A landscape with many valleys, sampled at points; each row gives a point and its height.
A ball rolls from a point to the lowest of its 2 nearest points, and stops where none of them is lower. Distance is the straight distance between rows; heights are no part of it.
Q_521: [-16 -54 -31 -14  -3  19 -38 -11 -29  20  17  -9  11 -15  -6  27  35 -33
  -6 -11  21  54  22]  height 5.97
Q_661: [ 24   4 -40 -45  17  18   5   6  -1 -54   2  -3  27   1  -4  -7  42   1
  28   4  12 -12 -29]  height 2.59
Q_704: [-10 -11  27  26 -29  -4   0  -9  -9  21  -8  12 -22   1  28  17  -4  35
 -31   6   4  12  35]  height 8.44
Q_350: [-33 -28 -25   3   2   0  -1 -49 -25  -2   9  15  -6  -9   5  22   2   6
 -12  -3  -5  36  30]  height 7.88
Q_178: [ 19  -4   8   7 -18  30  -8  23 -31 -14 -20  -6 -13  -4 -32   4 -30 -25
 -43  -6 -38 -21 -38]  height 5.58
Q_33: [  3   3 -16 -49  23   6  17 -12 -38  -8 -12   8 -36   5   8 -11  17   9
 -30  -5  12 -23 -38]  height 6.21
Q_323: [ -2  34  18  11  17 -12   2  27  31  32   6 -14 -10  -9   3   4   6   0
  33 -18  39   8  25]  height 2.64
Q_575: [-26  -4  14   1 -26 -15 -22  30  -4  38 -38 -52  25   2 -24  16  -4 -36
 -41  -9  31  32  16]  height 4.22
Q_318: [ 22  -8 -12 -22  10  11   4  10 -37 -11 -15   8 -33   8 -14 -10  -7  11
 -25 -12 -12 -36 -63]  height 5.96
Q_826: [ 20   9  -1  20   5 -40  21  11  31   9 -20 -16  13  23  -4  -5 -13  34
   5  -5   9 -58 -14]  height 7.15
Q_745: [ -4  28 -11  -9  -9 -40   4 -19  29   3 -42 -18  39  31   7   2   6  42
 -13  25  10   5  34]  height 7.33
Q_402: [ 49   9  20  13   1   8 -13  14  12   1  18  21  -4 -15  22  -7  21  31
  26  -7  -2 -12  28]  height 3.95
Q_300: [  8 -24  -2  22  -2  12 -24   4 -16  26  41  16 -23  -9  -5  18  -3  13
  15 -12   4   1  12]  height 5.77
Q_390: [  6 -19   4  -8  -7   7 -15  33 -14   3 -16 -19   8  -6 -34  17  -9 -23
 -39 -25 -17 -18 -11]  height 5.36
Q_452: [-12 -17   6   2  -8  -3 -25  -5 -15  25  -8   2   1  -4  13  27  17  24
 -37   2  11  11  41]  height 8.57
Q_819: [  7  -1 -15 -14   9  30   1  33 -19 -17  46  -9 -37 -12  -7   0  15 -26
  37 -15  26  -3 -53]  height 4.94
Q_244: [-18 -14   1   5  -1  30  -9   0 -12   4  42   4 -18 -29  11  25  33 -23
  22  -3  27  49  23]  height 5.35
Q_147: [  3  23 -26 -59  40 -12  27 -36 -21  -1  -7   6 -14   8  20 -10  31  11
 -12   1  19 -10 -13]  height 6.48
Q_975: [  8 -35 -15  -9   2  26 -32  18 -25  21  40  -7  -5 -25   2  22  43 -20
   8 -16  28  29  16]  height 5.68
Q_609: [  1  25  30   3   4  10 -11  25  38  -9 -12   2  21 -12  -8  -7   9  -7
  27   8  -2  14  22]  height 3.87
Q_356: [-11  -3  46  49 -26  -4  15   2  -7   6  -3  19 -26   3   7   1 -49  12
 -22   3 -17  -6  -1]  height 1.48
Q_149: [ -1  23  -5  41  -5 -55  23 -34  33  25  21 -12 -10  28  29  14 -28  36
  31   0  11  12  24]  height 3.90
Q_799: [ -4  -7   7  29 -19 -14 -39  13  13  50  18 -19  -6  11 -19  24 -12   7
  19 -18  24  11  31]  height 2.72
Q_124: [ -9  11 -21 -52  27 -23  33 -61 -28 -15 -22  17   5  20  41 -11  11  25
 -36  10  -4 -16   2]  height 6.75
Q_282: [-15 -11 -33 -22  20 -12  -1 -10  14  -9 -30 -18  28  12 -37  -1 -17  -2
  11  -3  -6 -17  -5]  height 7.40
Q_450: [-44  19  10  -5  -9 -22  -4  15  23  24 -43 -45  21   4 -18  15   0 -26
  -4   1  42  28  20]  height 3.80
Q_129: [ -6   6  25  -3   3  27  -9  46  16 -19  -2 -28  11 -20 -42  -1  -6 -49
  28 -19   7  10 -18]  height 3.86
Q_233: [ -5   5  24  -9  -3  23  31   2 -27 -16  15  23 -58   0   8 -16 -17 -26
   6  -6  10  10 -73]  height 2.76
Q_558: [-21  14  20  -5  -2  16  12  -7  -6 -42 -16  31  13  -9  33 -33  13 -16
 -23  58 -45  17  -7]  height 4.15
Q_119: [ -2  -6 -37  -6  15 -39 -20   9   7  50   7 -32   3   2 -14  22  17  15
   4 -19  35 -20  18]  height 6.66
Q_413: [-12  -9  11  11 -23  10 -37  20   4  41   1 -22   2  -1 -12  16   6 -14
  -3 -12  35  49  38]  height 2.01
Q_501: [-31 -35 -44   4   8 -19  -3 -39 -28  32  13  -4 -15   6   5  35  -9  15
 -13  -3  11   8  18]  height 8.03
Q_142: [ -4 -19 -29  -2  -7   5  -9 -52  -1 -22  14  27  18   1  -4  12   2  12
  23   7 -24  36  31]  height 7.75
Q_195: [ -5  17  37  -3  24  15  16  31  -8   8  10  -8 -35 -16   1  -1  12 -22
  -5 -25  19  -9 -16]  height 3.96
Q_116: [-32 -45 -34  -5   4  -4 -31  -7 -20  46  -5 -15  13  -5 -16  27  13 -23
 -24 -12  29  28  18]  height 6.24
Q_201: [ 11  14  32  -6   4  21   5  57   5 -35 -10 -19  -3 -14 -33 -13 -15 -44
  -1 -25  -4 -12 -40]  height 4.17
Q_436: [-13  27  37  11   5 -23  45 -19  24   3 -20   6  -5   9  25 -20 -22   8
   6   9   8  -9   9]  height 3.01
Q_756: [ 22  26  -5 -28  11 -30  32 -49  29  -8   4  17  20  16  35 -38 -11  13
  17  -3 -14 -26   3]  height 4.51
Q_392: [  2 -13  23  16 -25  41   8 -10 -31 -31  -6  45 -29   0  24 -22 -35 -14
 -24  18 -33   8 -50]  height 1.68
Q_767: [ -4  35 -11 -16   3 -27  -7 -29  37   2 -26  -1  37  20  18   1   7  23
  14  24  -6  28  58]  height 7.47
Q_55: [ 34 -13  -8  16  -7  -2 -18   8 -16   2 -11  26  25   9  -3 -18  16  29
 -36  32 -64 -51   2]  height 5.02
Q_835: [-14  -5  33   3 -16  19 -22  43   3  18  -1 -20   6 -30 -15  14   9 -41
 -10 -22  19  42  27]  height 2.73
Q_101: [-30  -5  39  30 -11  19  22 -19   7 -30  -1  32 -13 -13   8 -19 -45 -17
   6  16 -13  29 -11]  height 1.59
Q_843: [  2  27  33  -5  16  -5  47 -25  21   1  15  25 -18  -5  35 -32 -17  -8
  14  -4   7 -10   1]  height 3.57
Q_683: [ 37  -6  -9  12 -13  11 -32  32 -13 -11   1   8  29  -1 -24  -6  11  12
 -14   8 -42 -34   4]  height 4.60
Q_623: [ 15  27 -22 -10  12 -54  21 -25  32   6 -23 -12  23  30  31   9  17  48
  -6   8  10 -22  19]  height 7.17
Q_367: [ 19  10   3  -7  27  -3  -4  12  17  20  13  -6 -11 -12   9   7  25   9
  27 -13  17  -3  21]  height 3.29
Q_700: [  0 -36  -2 -11  -1   9 -19  32 -29  25  -7 -31   4 -11 -39  14 -14 -57
 -33 -38   7   0 -20]  height 5.14
Q_21: [-11  -9  46  32 -25  26  16  -9 -18 -18  -5  35 -32 -16  20 -16 -41 -13
 -21   2 -29   0 -10]  height 0.23
Q_959: [  4   4  -9  36 -18 -53  36 -44  30  10   4  -4   0  32  26   2 -29  53
   1   9   6 -16   3]  height 4.24
Q_458: [  5  19  13  11 -10  12 -18  10  30 -23  -1  19  26 -14   7  -8  29  -3
  17  39 -24  31  35]  height 4.40
Q_88: [-27   4 -41 -48  32 -28  19 -21   2   4 -33 -31  21  11  -4  13  24   8
 -17   0  22 -17   7]  height 7.19
Q_787: [ -8 -21 -24 -12  10  18  -5   9 -27  -9  24 -10 -19  -7 -25   3   4 -24
  15 -15  12  -3 -47]  height 5.19
Q_460: [-27   0  13   0  15  38  13  10 -18 -13  47  -4 -28 -27   9  15  13 -43
  36  -2  38  41   0]  height 4.98
Q_958: [-37  14  30  -9  -1  28  25 -22  -5 -43 -26  21  -1 -16  22 -23  -9 -30
 -26  35 -20  31  -9]  height 3.38
Q_251: [ 23  -5  -1  -3  -4  11 -15  13 -28 -17 -16  16  12   4   7 -28   5   3
 -47  40 -69 -31 -23]  height 5.43
Q_80: [ 14 -28  10  29 -23  35 -17  14 -13  -7  30  16 -11 -14  -7   9   2   3
  23  -9 -13  16   8]  height 5.54
Q_168: [-16  12   8   4  21  31  13  13 -18  -3  51   0 -43 -23   2  -1  -6 -29
  34  -7  22  14 -32]  height 4.57
Q_852: [ 22  12 -36  -8  12 -41 -16   9  37  33 -15 -34  25  32 -18  20  19  32
  15 -11  27 -35  18]  height 6.83
Q_599: [-11  16   3  45 -23 -25  -7 -24  39  21  10  -8  -9  20  -3  11 -36  32
  31   0  11  32  42]  height 3.54
Q_54: [  2  -4  -4 -11   1  20  -7  -9 -24 -29 -17  23   4  -6  26 -20  28  -3
 -43  54 -56   4   1]  height 4.89
Q_809: [ -7 -26 -19   2  18  14 -20   4 -26  29  39  -8 -35 -20  -6  24  12 -12
  -6 -25  19  -2   1]  height 5.98
Q_578: [-15   0  40  -1   5  38  -3  44  -6  -5  11 -14 -16 -27 -10  11   5 -50
  -4 -24  17  23 -15]  height 3.36
Q_498: [-16  32  22   8  -8 -16  -1  25  34  33 -15 -40  -5  12  -2  19   4   4
   7  -3  46  23  28]  height 3.27
Q_456: [ -9 -17   1  40 -18 -28  11  -4  -6  28   5 -11 -26  16  18  28 -16  39
 -32  -1  15 -12   4]  height 8.30
Q_979: [  9  20 -25 -12  -1 -10 -10 -43  21 -23   1  25  42  -1  10   0  20  11
  28  17 -21  31  51]  height 7.62
Q_798: [ 23   5  23  37 -26  18 -29  33  10  -9  14  23  14  -9  -1 -22  21   7
   7  30 -48   9  21]  height 4.93
Q_549: [ 17 -15 -23 -11 -12  23  -1  12 -28 -18 -25  11 -23  18 -33   1 -32 -13
 -21 -15 -34 -14 -75]  height 5.78
Q_909: [ 24 -25 -29   5 -10  16 -15   2 -14 -33  -4  15  19  17 -44 -24 -18  10
   8   1 -44 -32 -42]  height 5.40
Q_314: [  6  17 -30  -2  32 -51  19   8  27  20 -11 -34   4  18  -7   5   3  20
  14  -9  27 -51 -11]  height 7.00
Q_260: [16 44 37 12  9 -7  5 27 57 11 -8  0  7 -2 12 -8 -1 10 41 -4 12  9 28]  height 3.32
Q_600: [ 25  16   8 -20   7   3  -7  38   9 -25 -26  -7  27  -9 -18 -30  16 -10
 -14  17 -39 -42 -21]  height 4.03
Q_851: [ 22  14  25 -15  15  19  12  22  -9 -17   6  11 -15 -19  13 -14  15  -3
  -5  -5   2 -15 -13]  height 4.50
Q_432: [-27 -10   9  19 -16 -28  -1  35  -1  40 -15 -52  -1  10 -27  24 -15 -17
 -31 -25  30   1  -5]  height 4.59
Q_598: [ 27  17 -32 -52  18 -17  20 -56  25 -37   5  18  45  14  19 -41   9  10
  24   9 -29 -11  -9]  height 4.04
Q_577: [ 20  -2  21  39 -31  31 -37  38  16 -10  25  15  14 -21 -15   2   9  -2
  29   5 -16  22  20]  height 5.27
Q_551: [ 26  14   2   3 -16 -44  33 -43  34   4  -5  18  23  26  36 -18 -23  41
   8  11 -14 -38  10]  height 4.58
Q_338: [  3 -31 -37 -10   0  22  -6 -16 -21 -38   2   7   4  10 -35   1  -6  -7
  21  -3 -13  -4 -41]  height 5.46
Q_122: [-18  -7   5 -13  11 -10 -15  43 -20  43  -2 -52  -2  -8 -28  12  -2 -39
 -28 -29  29 -18 -17]  height 4.90
Q_226: [ 36  15 -47 -54  24   2  14 -33   8 -39   8   4  37   8  20 -12  38   9
  30   2  -4  -5   1]  height 3.43
Q_215: [-35  -7 -21 -32  18 -16  13 -15  -4 -12 -45 -22  18   8 -23   3   5 -15
 -21  -2   2  -7  -1]  height 7.35
Q_998: [-18 -18 -31 -27  16 -15 -26   4  -1  37   5 -23   7  -2 -16  18  25 -18
   5 -17  37  11  22]  height 6.47
Q_92: [ 21   5 -12 -31   0  19 -11  23   3 -50 -10   2  29   5 -13 -24  17  -7
   4  12 -19 -26 -38]  height 3.46
Q_968: [ -1  -6   8  -4 -32  47  14   4 -40 -44   4  29 -36  -7  11   0 -12 -21
   3  20  -1  19 -62]  height 2.78
Q_205: [ 38 -12   7  19 -13  18  -3  -5  12 -21  24  40  16  -2   1 -31  -7  24
  26  14 -37 -26 -16]  height 4.83
Q_533: [ 33 -15 -11  28 -26  23  -6   1 -11 -22  10  33  17  20 -24 -35 -23  17
   4  24 -66 -36 -31]  height 5.17
Q_47: [  2  -8  -8   7   3 -20  -7   3  15   6 -13 -11  10  11 -21   0 -16  10
   1 -18 -12 -35   0]  height 7.28
Q_771: [-23   3  24  30  -6 -24  28 -29  -5   2  -5  21 -25   0  28  -5 -40  14
  -7   2   1  -6   9]  height 2.33
Q_51: [-35  20  51  14  -1  19  31 -19  12 -20 -10  24  -6 -26  22 -13 -20 -17
  -6  24  -5  34  17]  height 2.52
Q_63: [-31 -40 -18  28 -16 -15 -10 -15 -31  42   1 -14 -29  10   4  42 -15  14
 -29  -9  19   4   9]  height 8.16
Q_10: [ 29   9   6   8   4  -3   1  -8  24 -13  12  23  16  -4  10 -17  -2  26
  28   3 -17  -6  17]  height 4.41
Q_24: [-20  -6 -12  47 -22 -26 -18 -11  15  44  34 -16 -16  14 -14  22 -35  20
  31  -7  23  26  25]  height 3.17
Q_369: [ 16  23  34  -4  23  20  33  -2  -1  -7  33  22 -39 -13  29 -31  -7  -2
  22  -7  13 -13 -27]  height 4.18
Q_409: [ -1  16 -32 -38  27 -39  24 -47   3  -6 -32  -4  23  18  29  10  22  30
 -17   8   2 -18  21]  height 6.98

Where does a ball stop that starts at each point below?
Q_551 | Q_413
Q_142 | Q_323
Q_369 | Q_21
Q_88 | Q_323
Q_300 | Q_323
Q_178 | Q_323

Call two points neighbours if one is among the 2 nearest of the other. Go from one point of each pair to the other, from neighbour to neighbour, staying as low as possible. Name the highest point that can't be avoided.
Q_413 and Q_233 | Q_851
Q_233 and Q_21 | Q_968
Q_21 and Q_661 | Q_551
Q_168 and Q_323 | Q_338
